Each row is a point on a tangle of strands that fork and nearly touch. The rows are in no order.
Two points are linked if the straight distance between their rows is under 79.6. Some points are linked to none.
Voke: [-11 -19  54  -2 -41   2   6 -11   8  49  -7  -4  22  -3 -20   8 -24 -22
  40  -3  -4  29]
dafe: [-16 -58  12  18   0 -29   9  -4 -47  30  38   2   5  30 -49   6  -9  13
  14  46  29   8]
dutov: [ 18  20 -11 -31  -5   8  17 -13  -2   2  -7 -10   1   0  14  20  28  13
 -14 -18  -9 -49]
daror: [-17  41  18   9  -4   3  21  -6  -1 -17 -11  -2 -10   1 -22 -36   8  12
  -2  14 -17 -16]
Gav: [ 15   0 -30 -41  -9   1  14  -5  18  -1  14 -33  -3 -21  13   3  55  12
 -29  -2   1 -60]
revem: [-20 -48  26  -5 -28   0 -10   1  14  36   7 -22  13 -13 -18  12 -16 -36
  21   5  -2   5]
Zulo: [ 53  -7  -1  -5 -41   6 -42  -6  25  10  31 -26   2 -15  32  10   1  19
 -24 -28 -28  32]
pufar: [-11  -1  25  -5 -32 -13 -22   6  45   5  13 -43 -14 -17  15 -36  17  14
  -4   9   2  20]
piv: [ 16 -23  28 -32 -53 -11   1 -11  30  43  24 -32  16 -19  12  21  29   0
  11 -18  -3  -8]
Mesu: [  9 -31 -16  -6  -4 -22  26   4 -34  36  39  42  29   3 -10   4   7  53
 -12  24  13  41]
mot: [  2 -36 -18  28  19 -15  -3  41  24 -17  55   4   1   7 -34  -7  41  -8
 -41  14 -28 -33]
gol: [ 27  57  23  38 -11   7  -7   8 -23 -20   2  16 -23  29 -20   3 -26  24
 -24 -21 -45  -1]
surap: [-21 -24  -8   0  29  11   0  18  37 -22  -7  12  15 -14   2  -9 -10 -51
   9  -9 -10  13]
nebob: [-12  15  -2 -27 -13   6  -3  -8  48 -25  -1 -31   7 -39  30 -83   8   1
   9  15   8  57]
Rak: [-28  -3  18  16 -38   3 -31 -12 -21  11  -9 -49 -29 -11 -36 -23 -34 -11
  10  27  14   6]
Zefir: [-24   2  15  -4  34  -9  29   9  29 -16 -15  11   1  17  17  11  25 -20
  18 -15   2 -41]
Mimu: [-12   3 -21  30  44  -7 -28  39  12 -49  18   9 -30   0  19 -11  10   4
 -34   1  -8   3]
beza: [  3   1   4 -41  -1   8   1 -21  63 -24 -11 -60   3 -16  36 -17  41 -25
  17 -18   0 -38]
varo: [-12  -8  13  25  -6  20  -7  -8  -4  -9  -1 -18  -7   2 -55 -12 -30 -56
   5   5 -35 -19]
raru: [-18 -12  63  -5 -24  -9  37  -9  30  37  -4  16  29   4  -3  -3   7  -7
  45  -9 -11  33]
mefen: [ 16  -7 -50 -21   9  22 -32  -9 -18 -12 -19 -24  -8 -15  10  24  -9 -25
 -20  -8   8 -35]
pem: [ 22  35  -9  -1  30  19  31   2   4 -19 -15  52  24   4   7  14  -2 -10
  -7 -28 -41   1]
dap: [ 17  15  25 -16  -8  27 -17 -31  28  -8 -38 -23  15   3  30  13 -30 -45
  30 -42 -20   1]
Bagot: [-27 -17 -25 -25   8 -10  20  16  18  -9  17 -24  -4 -24 -12 -34  40   7
 -15  29  19 -20]
modoz: [-13  -9  35 -14 -35  -1  32 -27 -27  49 -11 -12  11   3 -38  -3  -5  14
  29  27  17   2]
raros: [-16 -26 -51  -6  36  -3  27  13 -26 -14  19  14  -1  -1 -37  -5  16   1
 -19  34  15 -29]
Vabe: [ 19  -7  24  -7 -16  -4  35   1  10  37  26  48  39  -4  -1   6  11  27
   7  -7 -26  42]
baf: [ -3  24 -30 -10  23 -14  26   3 -29  -5 -18  28 -10   4  21  12  17  44
  -5   6  36 -21]
Buku: [ 17  -3 -12  -7   1 -30 -13  21   7   1  29  14  -5   4  62  34  40  43
 -24 -26  19  -9]
Lepa: [-16  -8  40  18   6  -9  37   4  20   7  18  18  20  17 -39 -12  11  -5
  11  13 -35   2]
vonu: [ -5  39  10  52   3  -6 -12  12 -34 -26   9  25 -36  20 -15 -10 -28  22
 -18   3 -16  20]
vuk: [ -3  -8  19   9 -20 -26 -13  22  35   7  30 -21 -12   0  20  -6  31  25
 -15   1  -7  -2]
Likek: [ -2 -61  -2  -5 -12 -21  12   0 -32  54  43  17  31  11 -33  14  -3  21
   0  32  12  25]
puf: [ -1  17  28  13   9 -35   2  22  11  -6   9  18 -14  33  56  34  30  40
  -3 -25  10 -22]
fezok: [  2 -24 -14 -40  12   9  39 -12   2  23 -14   9  32  -3  -7  41  26 -26
  15 -12   5 -52]
pigug: [-22   3   6   4  12  -9  33   5  -6  12 -13  41  12 -10   0 -20 -15  11
  28  18  24  60]
dun: [ -3  14  77  35 -27 -14   6   4  18  19   8  16   3  33  -8   7 -11  10
  20 -12 -36  19]
Mamub: [-39  17  17  -9  -7  -7  19   5  31 -11  -8  -8   8 -26   1 -76   1  -3
  19  28  12  50]
pomol: [ 49  19  -5   9  -1  11 -38   3  31 -33   6 -23 -14  20  40  17   1   8
 -30 -42 -38 -23]
Rega: [-26  17   4   2  38   0  21  15  45 -48  -8   0  -4   2   5 -29  31 -26
   0  -2 -19 -33]
teb: [-22 -19   5  20 -34  -3 -50  12  -7   1  21 -61 -36 -19 -30 -28 -11  -1
 -14  36  16  10]
Mit: [ 35  56  27   0 -23  22 -11 -16 -12   4 -28  13   7   6  17   5 -40  12
   6 -28 -26  41]
duzup: [  1 -24 -20 -25  12  25  25  -9  17   8  -8   0  27 -12 -26  19   6 -55
   1 -13 -28 -49]
Lika: [  6  24   0 -33  -6  31  18 -34  -6  22 -61   0  20 -24   4  -2 -27 -37
  41 -11  17  13]
nemom: [-42 -18  -7  -6  -4 -10 -26   4 -12   0  -6 -52 -37 -12 -18 -10   3  -7
   6  33  52 -34]
Tipeg: [-12   2  17   3 -40   4  -3 -11 -17  29   2 -24  -8 -11 -36 -15 -15  10
  -3  20  -8   2]
veli: [  2   6 -16   8  42   1  64   5 -14 -14  24  52  22   8 -41 -29  15  20
 -17  28 -30  13]
livo: [ 16  23 -29 -17 -11  34  -5 -19  22 -21  -2 -22  11 -44 -11 -57 -12 -16
 -23   8 -37  35]
Tumog: [  9 -27 -16  20 -10   3 -11   1 -35  16  26  17   5   5 -39  25 -20  -8
 -18   5 -16   1]
Naze: [ 54  55  20  -5 -37  24 -33 -30   0 -14 -23 -28  -7  13  13  -3 -32  19
 -10 -33 -39   8]
biga: [-28  -6   6 -24  10  -9  54  -7  13  15 -11  12  18 -11  -2 -16  24   7
  26  18  24   1]
kono: [ 54  50  -2 -41 -26   9 -11 -41  20 -21 -13 -36  -7   0  61   5   8  33
   7 -35  -2  -2]
fos: [-13   2  31 -13  35 -14  58   4  33   4 -15  40  27  17  24  18  33  -8
  36 -20   5 -13]
vesuv: [ 23   6  41 -19 -12   7  53 -23 -14  40   1  23  36  27 -37  13  19  23
  11   7 -24 -18]
riti: [-19  11 -35   7  27 -22   5   8 -36  -5 -33  17 -30  -6  21  -4  -7  29
  10  17  67  -3]
fomu: [-30  30  20  11   8  -2   2   0  30 -38 -12 -30 -26   7  -9 -42  19 -13
   1  10 -17 -35]
bor: [  4  22  15 -18 -11  31 -20 -42  15 -18 -51 -49  -5   1   6  -9 -32 -49
  25 -16  -9 -23]
Pefo: [-28  31  37  11  25 -12  43   3   8  -1 -35  40  10  13  13 -19   0   6
  42   2  18  29]
gavaz: [-27   9  -3  45  11  -2 -22  16 -29 -31  11   3 -34  -2 -28 -24 -28   0
 -11  18   8  22]
bar: [ 34  17   6 -35 -40   7 -30 -37   9   9  -6 -45  -7 -13  51   7  -4  32
   8 -22  13  19]
Lifi: [ 10  23 -35  23  13  18 -12   8 -14 -37  10   3 -19 -16 -23 -27 -12   2
 -41   8 -32   3]
gotu: [-11  -7 -41 -49  13  22  -6 -23  17 -13 -45 -44   3 -37  22 -22  -7 -32
  20  11  44  -5]
fud: [-13 -50 -14  17  23 -28 -18  39   9  -3  37  33   8  19  11  36  24  -7
 -17  -9   0 -13]
Deve: [ 32  25  -3 -14 -31  22  28 -20 -19  19   6  -1  15 -10 -52  -3   1   9
 -25   7 -47 -21]
kerom: [ -5  33 -17 -34   4  22   7 -35   7 -12 -65 -23   2 -24  24 -35 -20 -22
  33   0  31   6]
Ropem: [ 19 -45 -11   4 -37   8 -39  16  27  30  40 -14  18 -33 -12  -2  -9 -14
 -24  -1 -26  41]
mamom: [ 22  42  21  27 -22  13 -12  -5   0 -16  -2 -18 -12  22 -31  -7 -16 -10
 -20 -16 -56 -35]
div: [ -5  17 -17 -38   1  23  41 -24   1   3 -30  -1  21 -28 -19 -22  10 -22
   7   5  -6 -17]
sut: [  7  35  25 -20  -7   4  20 -19  50 -17 -12 -31   2   4  18 -15  41 -16
   6 -25 -28 -53]
giret: [-25 -19 -25  55  31   3 -15  16 -54 -38  17  11 -35  11 -48  -1 -26 -20
 -11  18  17  -2]
pozat: [-43   0   8  36   0 -19 -10  23 -11 -22  27 -22 -38  -3 -41 -56   1  14
  -9  42  18  17]
Pati: [ -6  -9  25   9  -5 -14  38  13  28  10  29  34  27  -1 -18 -25  11  12
   3   7 -32  46]
gemi: [-13  65  27  20  -8 -10  -7  -9 -14 -15 -37   0 -28   6  29 -42 -25  40
  12   5  23  42]
pemo: [-24   6  -1   9 -10 -31 -11  13 -30   9  14 -16 -38   6  10   5  24  60
 -16  26  47 -28]
Kuni: [-25 -22 -33 -12  28 -12  18  12 -18 -11   4  -2 -11   5  -8  18  31   7
 -13  19  33 -62]
bokab: [ 12  38  40  19  -6   3  -2   0   7 -10 -15  -6 -13  39  -7  24  -5  -9
  -1 -31 -38 -45]
Vebo: [-29 -19  19  -6 -10 -20  33 -11 -28  45  -5  -1   6   8 -21 -10   1  30
  37  45  52  13]
doman: [ 16  -7 -56   4   8  30 -32  12   6 -32  24 -24  -8 -35 -33 -32  -3 -25
 -49  19 -33   4]
kug: [  7  19 -16  32  15 -16 -10  13 -59  -6  -3  53 -17  22  15  35 -24  37
  -9  -1  27  18]
Gam: [ 23 -38 -17  24 -10  13 -59  19  17  -4  25 -20  -3  -4  -2  22 -16 -38
 -32 -16 -33  -2]
nama: [  3   1 -40  25  18  15   2   6 -56 -16  13  39  -4 -16 -40 -15 -37  -2
 -19  21   1  43]
gesat: [-13   6  28  42   1  -5 -66   9   6 -27  -2 -26 -39  19  29   1 -39  -8
  -1  -6   4  26]
risep: [ -8 -24 -26  -3  53 -16  58  18  -5 -14  31  52  27  22 -14  -2  32  14
 -14  21  -6 -10]
guve: [-28 -15  41  -5 -11  -7 -20   3  64 -13   0 -50  -5  -7  23 -37  13 -30
  19   0   2   9]
Vake: [-20  50  -8   3  48   7  24  -5   9 -43 -50  17 -13   6  20 -18  -1 -23
  18  -9   8 -17]
Nenut: [ 28  42 -27 -35 -22  26  20 -26  -3  -1  -6  -1  10 -40   3 -36  -2  19
 -24   0 -24  26]
dosep: [  1  37   6   9  28  27  20  -8 -11 -20 -37  29   6   9 -18   6 -25 -36
   8 -19 -34 -16]
Gigo: [  5 -12 -19  -4   4 -18 -36  14 -16  -2   1 -16 -21  16  35  51  19  11
 -20 -16  25 -60]
kiko: [  9 -17 -15  25  -8 -13   0  27   6   3  54  13   2  -1 -25 -13  22  23
 -43  14 -28   4]
Rilos: [ 11 -21   9 -18 -44 -18   7   9  12  43  35  11  18 -33  19  -7  14  40
  -6   3   9  54]
sis: [-32 -12  17   9  -6 -37  23   4 -30  24  14  -5 -17  16 -12  -2  17  54
   7  39  47  -4]
mukof: [ 37  52   8 -18 -19  19  29 -18 -31  10 -15   5   5  18 -35  15   7  28
 -16 -11 -31 -47]
Buso: [-12 -37   6  18  24  -7  -8  22  19  -1  11  23  15  19   0  41   4 -44
   0 -21 -18 -27]
kipo: [ -9 -23   5  31 -11  14 -46   5   2  -6   7 -34 -20   8 -26  14 -26 -51
  -8  -7 -23 -24]
tet: [ 19 -16 -49 -24   7  24 -21   1  13 -20   8 -24  -1 -27  -2  -8  13 -22
 -37  -1 -15 -18]
Feg: [-16   0  64  23 -12 -31  26   0  -5  28  16  15  -3  40  -5  15  10  35
  18   8  -1   1]
Mutu: [ 41  61  -1 -31 -10   6  14 -21  -3  -8 -24  -5   0   8  38  15  15  32
  -6 -37 -10 -23]
vop: [-30 -51 -13  14   4   0   3   2 -39  15   6   8   4  -5 -49  -5 -37 -27
  19  36  33  30]
vizem: [ -3 -25 -16  23 -10   8 -68  28  15 -20  28 -58 -30 -14 -19 -23   6 -12
 -34  19  -9  -9]
Goba: [-13 -13 -50  22  50  -9 -23  32 -22 -40  14  27 -21   4   4  14   5  -7
 -31   3  12 -17]
feme: [ 18  34  26 -33 -29  24  30 -38 -18  40 -45  14  29 -14 -11   3 -13  -2
  37 -10   5  18]
tasa: [ -4 -27  34  -2 -14 -23 -32  12  33  13  10 -17  -5   5  55  31  12  -4
  18 -28  20   5]
Zugel: [-18 -14   2  32 -10 -13   6  20  -8  -8  50 -13 -22   2 -51 -33  17  27
 -23  42  -8   1]
gipo: [-16 -33 -14  -5  29 -26 -14  25  14  -5  -5  17  -6   8  61  42  16  -9
  12 -17  46 -12]
Laz: [ 10  20  28 -11 -47   1 -21 -17  16  10  -6 -46 -15  -5  17 -11  -1  16
   2  -9  -6   3]
Rimud: [  8  52 -45  10  19  15 -16   1 -29 -46  -4  -3 -38 -19   0 -39 -14  26
 -41  17  -3   6]
sove: [ 10  -1 -30  10   2  -9  15 -12 -82  25   7  30  -2   8 -30  14 -14  44
 -10  33  29  11]
tisez: [ 11  40   8   3 -15  21  -7 -17 -30  13 -43  16   1  -9  -2  -4 -53   3
  18  -6  10  45]
Zem: [ -9  47 -13 -25  -3  -5  23 -16  -8  -5 -28 -17 -21 -20  20 -27  19  38
   2  14  37 -19]
duta: [  5 -13  49   6  -5  -4  48  -1  37  23  17  11  31  24 -26  13  29 -12
  12 -12 -45 -27]
Ruku: [-12 -22 -10  12   0 -39 -38  28 -14   4  26 -15 -32  17  22  30  31  41
 -25   8  33 -37]
meget: [  5   3 -36   2  16   5 -36   4 -16 -14 -16   6 -15 -17  32  -5 -39   2
  -7   0  26  40]
Zizuz: [  2   4  41 -28  -5  -6  50 -12  25  31 -16  31  33  -2  31  18  24   3
  47 -22   8  18]
ziro: [ -2  -6  12   6  19 -16 -14  15  20  -6  -9  21  -1   8  62  32  -2  -7
  16 -33  17  17]
Nunak: [  0  23 -49  22  46   0 -23  18 -29 -43 -18  31 -30  -5  29  -3 -30  13
 -18   0  23  28]
Ferug: [-12 -52  25  -2 -29 -12 -18  -2 -21  51   9  -6  12   8 -15  45 -14 -14
  17   3  17  -9]
zisu: [ -2 -23  27   7   2  -2  13  10  49   4  13   3  16  14  -7  16  16 -37
   6 -24 -39 -31]
ribe: [  3  41  34  13  -6   3  11  -2  33 -14  -9  21   9   3  12 -40  -8  -1
   8 -14 -39  44]
paril: [ -6  -8 -38  -5  39  -1 -40  15   8 -32 -15 -13 -21  -8  49   6  -8  -2
  -4  -4  40  12]
luvas: [ 54 -20   2  -5 -42 -11 -36   7  56  16  51 -43   3 -15  40   5  41  18
 -24 -23 -20   6]
lidez: [ 25   5  34 -11 -22   3  21 -21 -38  45  -6  22  24  32 -28  46  -6  25
  15  -4  -8 -14]
lol: [-15  19   4  31  17   0  17  -8 -56   1 -29  19 -23  26 -29  10 -24   5
  26  17  31  -7]
Fipel: [ -6 -59 -47  -6  -4  -4 -63  18 -20  21  18 -10   1 -14   8  35 -16 -20
 -13  -3  34   6]
Latuk: [ 30  12 -19 -20 -10  37   2 -20  23  -9  -9  -3  24 -31  -7 -20 -21 -35
 -10 -19 -51  26]
gelo: [-30 -37 -16 -13  28 -30   5  21  -1  10   4  11  -2  15  25  40  37   4
   9   2  53 -44]
mavo: [-49  15  54  -2 -18 -21  17  -2  35   2 -16  -9   2  -3  17 -56   8   3
  40  17  24  38]
salu: [  8  10 -20  -9   1 -23  -1  12 -21  17   3  24  -7  -5  44  21  11  51
  -9  -6  42  11]
tem: [ -5 -34  36   0  -2 -30  34   5   4  41  30  25  23  26  -4  25  24  29
  16  10   6   7]
pezo: [ -1  -7   6  -5  -9  11  21 -14 -31  39 -16  38  29 -15 -28  -9 -37   4
  27  20  15  61]
vuzan: [ 22  -6  -9  -9  -4  -3  18 -17 -56  45  -6  37  19  13 -11  37  -9  35
   7  11  24   5]
bozup: [ 16 -29 -15 -45  -1  17 -24 -28  55 -24  -4 -57   5 -25  52  -2  20 -18
  19 -18  19  -6]
Kaba: [-39 -23  -1 -16   2  -4   6   3   9   3  -5 -38  -8 -11 -22  -9  20 -21
   6  24  22 -43]
lop: [  8   4 -37 -12  18  22   0 -13 -43   0 -31   7  -4   3 -12  39 -14 -18
  -4 -11  11 -49]
fas: [-35 -11 -37  -1  20 -15  -6  17 -27 -15  -9 -16 -33 -16  -6 -19   2  10
   7  35  70 -11]
Fusuf: [-12 -48 -13 -31  15   4 -30  10  54 -17   3 -50   2 -19  35   2  25 -41
  12  -9  24 -18]
kom: [-18   7 -14  18  55  -1 -39  22  32 -64  -8 -21 -36   8  49 -10   2  -2
  -9  -4  16  -1]
Kopal: [  5  -9  28 -36 -49 -22  13 -11  24  38  21 -19  12 -28  34  -4  33  32
  22  -3  23  22]
Bavuf: [  7  46 -38  -9  43  14   6 -14 -11 -38 -54  11 -18  -1  39  -1 -18  -6
   2 -14  16 -12]
Vaz: [ 14  11  42 -23 -39  -2  22 -15  22  28  -3 -19  13   0   6  16  27   1
  17 -22 -13 -24]
muso: [-24 -18 -20  31  45   1  -1  23 -20 -20 -13  46  -4   2  -4   7 -38 -29
  16   4  19  34]
Kizad: [-19   1   3 -34  12  -4  66 -28 -15  24 -21   2  18   2 -33 -16  32  13
  27  37  24 -33]
kav: [-20 -44 -29  34  30 -13  -1   8 -62 -17  34  10 -21  29 -56  10  -2 -10
  -7  32  24 -28]
dak: [ 16  22   2  26  -3  -5  11  20  32 -11  29  16   0  -5  -8 -29  24  21
 -34  -2 -45   2]
rumog: [ 16   0  -8 -28  21   4  53 -10 -14  22  -6  51  38   3   1  27  21  12
   9  -6   6  -3]
dekod: [ 18  40 -19 -10   8  19  22 -19 -53  -5 -24  11  -4  12 -29  23  -7   6
 -12  -3  -6 -55]
Zeza: [ -5   9  14   7 -22   5 -48  -9   7 -13 -10 -75 -40  15   1   0   0  -9
  -8   1   0 -50]
rizu: [ 16 -26 -26   2  28  12 -28  15  36 -22  10 -14   3   2  14  32  21 -48
 -25 -27 -29 -53]
siv: [-23 -18 -23  22  49 -16  27  12 -35  -9 -16  49  -5  16 -10   6 -17  -3
  28  20  45  19]
Mif: [-11  -7 -12 -16   5   9  22  -9  -8  13 -15  12  16 -15 -12   3  -6 -16
  14   7  13   4]
luvak: [ 15 -31 -38  -2   5  -8 -20  19 -13  13  30  42  18  -7  21  30   5  10
 -33 -15  -1  26]
sesus: [ 24  15  12  -2   0  21  -1  -2  36 -12  -5  20  29 -18  24 -13 -23 -21
   2 -32 -47  56]
bera: [ 27 -13   4  -3 -24 -14 -34  12  39   5  31 -37 -13   4  35  21  40  16
 -21 -23  -5 -34]
vipo: [-26 -38 -22  -1  42  15 -25  13  15 -22 -29  -2   0  -9   6  13 -34 -73
  20 -10  16   8]
fibe: [-30  13  37   8  -6   0   7 -19 -11  17 -52   1  -2  12  -5  -7 -27 -24
  54   1  25  11]
Zedov: [-46  17  37  -3  -6  -3   5 -17  20  -3 -51 -21  -3  -9  13 -49 -18 -33
  50  13  31  22]
Rifu: [-21 -36 -12   7  34  -8  35  -6 -43  16  -6  31  12  13 -43   0 -20 -11
  33  35  36  14]
Vufig: [ 27  -6  -5 -26  -3   3  22  -1  10  19   9  34  30  -5  27  38  19  -4
   5 -32 -15   1]
pon: [ 26   7  28   2 -12  20 -35 -26  61 -25 -10 -30   8   8  42  -3 -20 -28
  22 -40 -37  23]
befi: [ 10 -37 -18  28   7 -30 -36  46   7   3  56  39   3  14  20  25  23  22
 -40 -14 -12  15]
vuza: [ 11  -6 -41 -37  15  -3  40  -4 -26  19  -8  35  19 -12  16  19  28  26
  -4   4  34 -14]
veke: [ 16  78  -3  -2  16  17  16 -16 -28 -24 -60  18 -14  12  19  -5 -13  18
   8 -19   7  -6]
Didu: [ 14 -14 -13  24  -4 -25  -2  19 -34  20  47  48   5  22  -7  22   8  53
 -33  10  -5  19]
Gelen: [ 12 -46 -24  23   4   1 -36  39  28  -6  48   4  10  -5 -21   5   8 -33
 -38  -5 -37  -5]
valud: [-13  -9  11 -25  12  -2  51 -21 -12  21  -6  -1  17  19 -29  21  28  -5
  19  15   9 -61]
nazap: [ 23 -32   1  24 -40  11 -26   9  -3  29  38   6  15 -10 -42   8 -23 -17
 -26   2 -44  21]
pubim: [-16   1 -17  30  47  -5  48  13 -37 -30  25  44   0  20 -49 -36  -5  15
  -1  34  -7  29]
zuva: [ -9  24 -22  -1  -3  -7  19   8 -14  -5  15  23  -8 -29  -5 -48  -2  49
 -19  33   8  51]
zaf: [-19 -19 -21  -3  36  14 -30  18  40 -45  -8 -30  -8 -14  15 -28  -7 -40
   1   8   4  16]
Kivo: [ 33  37  30  12 -23  28 -32 -20  37 -25 -21 -24  -1  18  15 -10 -36 -20
  -2 -34 -55  17]
somon: [ -4  50   7  11  19   4  13  -9 -39  -5 -64  24 -18  22   5  15 -27   3
  35 -10  33 -15]
vubel: [ -9 -11 -36 -56   6  -7  28   9  30  -7  11 -26   2 -36  20 -20  61  13
  -8  10  31 -37]
zed: [ 25 -11 -12   7   8 -11   5  12 -23  19  24  64  30  20  10  43   3  27
 -25 -15 -20  16]
nobo: [ 12 -29  11   0 -51 -12 -34  -1 -22  47  20 -18   0  -3   1  37  -9  14
 -11  -5  10  -7]
veg: [  4  45  53  -5 -26   1   6 -15   9  10 -31 -13  -6  25  10  11  -3  -2
  24 -27 -13 -21]
fovo: [  5  27  33  -4 -22  -9 -23 -13 -14  14 -35 -24 -23  22  27  35 -16  11
  23 -23  27 -22]
lapi: [ -1 -13  -6   9   7   2 -21  14  33 -20  10 -40 -17   6  -5  11  23 -27
 -22  -6 -23 -59]
Nud: [-10 -34 -36   4   5  16   1   8 -38   2  17  20  10 -25 -57 -15 -43 -27
  -8  29   5  44]
tof: [ -6 -49 -27  -1   9   9 -50   5  -5   4 -10  -8   1 -12  22  31 -35 -48
   6  -9  26  11]
Kazof: [-10  18  23  10  12  25   8 -13  19 -19 -29  -4   4  14 -30  -1 -20 -62
  15 -17 -43 -32]
kedo: [ -9  -3 -33 -62  13   8  27 -11  30 -11 -24 -29   7 -41  30 -22  37 -11
  14   1  31 -19]
peger: [  7   8 -43  19  37  -8  16  15 -42 -13   8  66   4   6   3  12 -10  30
 -18   5  10  29]
Gede: [-22  48  31  -6  22   9  42 -19  12 -16 -56  20  14   8  10 -26   1 -21
  38  -7   3  -4]
Finiz: [ 29 -18  16 -22 -24   9  31  -7  30  35  20  30  49 -19   6  21  18 -11
  12 -31 -34  28]
sem: [  0   4  60  34 -43  -6 -12  -1 -26  38   4  14  -1  26 -17  25 -34  14
  20  -2 -10  31]
fen: [ 36  -4   8 -13 -48  -1 -22  -6  -8  35  13  -2   7  -5  24  33  -6  18
 -12 -29 -12  13]
sutu: [-19  18   7  32  23   8  40  -6 -36 -14  -2  38   4   8 -51 -34 -26  -1
  17  28  -5  36]
vuse: [ 31  27   2  22  -3   6 -28  12  38 -27  17 -12 -12   3  22 -16   2  13
 -33 -18 -46  11]
beg: [ 23  28 -35   9  30  13   8  11 -14 -21  -6  61  10  -7  19  10 -20   7
 -23 -19 -27  33]
Meb: [ 13  56  14  12 -12  12  -9 -10  24 -31  -8  -2  -7  -7  25 -60 -13  21
 -16  -3 -34  52]
vedan: [ 15  47 -19 -48 -12  28  46 -28  17  -7 -18  -8  20 -34  -1 -38  29   5
  -6  -4 -21 -18]
foret: [-29 -38   9  -1  11   5 -54  18  53 -28   2 -64 -15 -10  17 -17   0 -38
  12   6  17   7]
Let: [ -8 -51   5   1  30 -25  36  18   1  16  39  40  34  32 -14  16  20   6
   3  14  -3  12]
Rin: [ -7  15 -20  39  48   5 -25  21 -19 -39 -14  39 -17   8  20  14 -36 -17
  -5 -19   0  27]
kes: [ 12 -34 -26  12  -5   2   5 -16 -79  31  28  18  14  14 -60  22 -28  11
  -9  31   8  12]
voni: [  9  31   2 -10 -10  28 -22 -28  45 -46 -18 -30   4 -21  37 -67 -16   4
   7   4 -14  57]
tizum: [ 14  19   7  19  15 -14 -29  20  18 -30   5  -3 -28  32  48  32  16  19
 -26 -33 -12 -32]
Feram: [  5  -8  18  19 -16   0 -74  -7   3  -8  -9 -54 -33  18  36  22 -34   5
   0 -12  13   3]
luvi: [  3  28   6   3 -23  16  14  -6  17  -8   5 -12   5 -21 -36 -55   3  -7
 -15  13 -47   9]
doruf: [-13 -31 -40   9  15  -7 -31  24 -23 -10  21   3 -12 -10  -5   8  -6  -8
 -22  13  23  -2]
pel: [-17  11  27  -7 -18  16  -4 -25 -10  15 -45 -27  -4   3 -18   6 -27 -35
  33   0   8 -22]
natud: [ 15  20  25  -5 -12  13  54 -27 -20  27  12   4  21  20 -65 -18  16  21
  -3  27 -38 -29]
kurek: [ 17  -6   6  -8 -15  -6 -44  -6 -12  12 -14 -20 -13  22  39  65 -14  -4
   4 -37  19 -40]
zuvap: [ 27 -27   6  -5 -51  -3   1   9  28  40  45   0  27 -28 -13 -13  12  11
 -17  -2 -31  43]
dud: [ -1 -45 -28   2  25 -14  23  -3 -44  10  35  13  11  30 -50  24  14   2
 -13  30   5 -42]
soke: [ 29 -32 -42  -8 -36   2 -24   7 -16  26  46  -8   7 -22 -29   4  18  16
 -50  10 -19 -18]
suzu: [ 15 -29  22   7 -17  -7 -68  -1  32  -2   4 -46 -19  14  59  38  -7  -4
   7 -31  14  -3]
fevaf: [ -6 -41   1  29   7  -5 -56  42  45 -18  32 -50 -18   5   0   5  28 -29
 -26   2 -15 -27]
Nuro: [-12   5  35  33 -19  -5   2 -15 -61  30 -10  12 -11  26 -38  12 -38  16
  26  17  17  18]
suke: [  2   9  -3 -15 -31  17   3 -26 -34  31 -28   0  10 -35 -21 -19 -40  -2
  14  11  10  47]

Follow the links from the first point to the second, and from the first to the third. Name the last point that the two ways share.
Rifu, beza, bar => foret
feme, revem, Lepa => vubel
teb, zuvap, dak => veg
Fipel, sut, sesus => foret
vipo, Kizad, Bagot => pufar
siv, Lika, fas => vubel
gavaz, peger, Bagot => kiko
Lika, daror, sut => pufar
luvak, Mutu, kav => baf

A fork is a point with three links. Follow the links from the first point to the second and name the forks in between, in order.
raru, Fipel => pufar > foret
sut, Zefir => foret > pufar
Feram, pemo => gavaz > veg
Kopal, Vebo => veg
kipo, bokab => kiko > gavaz
Kizad, Laz => livo > pufar
fovo, riti => veg > gavaz > kiko > baf

A fork is a point with three links, a tip a point with one. Leave the first point through the second and follow the links. Name the first fork or tip that comes.
giret, kav => gesat
Fipel, doruf => nama
Ropem, nazap => Rimud
Zedov, fibe => sutu
mukof, Deve => veg
Vabe, Pati => dafe
pel, fibe => livo
Zefir, fos => pufar

Name the points in between on the shortest way along the links from the first point to the second, in order.
nama, sut => Nud > vop > Rifu > siv > muso > Rin > Nunak > meget > paril > kom > Mimu > Goba > doruf > Fipel > tof > vipo > surap > zaf > foret > Fusuf > bozup > beza
Nenut, fen => livo > luvi > daror > fomu > Rega > Zefir > fos > Zizuz > raru > Voke > revem > Ferug > nobo
dafe, Pati => Likek > Mesu > Didu > zed > luvak > befi > fud > Buso > zisu > duta > Lepa
Vabe, doruf => Finiz > Vufig > rumog > vuza > baf > riti > fas > nemom > Kaba > Bagot > vubel > Gav > dutov > Mutu > kono > bar > Laz > pufar > guve > foret > zaf > surap > vipo > tof > Fipel
lop, piv => dekod > mukof > Deve > natud > vesuv > lidez > vuzan > sove > kes > Tumog > nazap > Ropem > zuvap > Rilos > Kopal
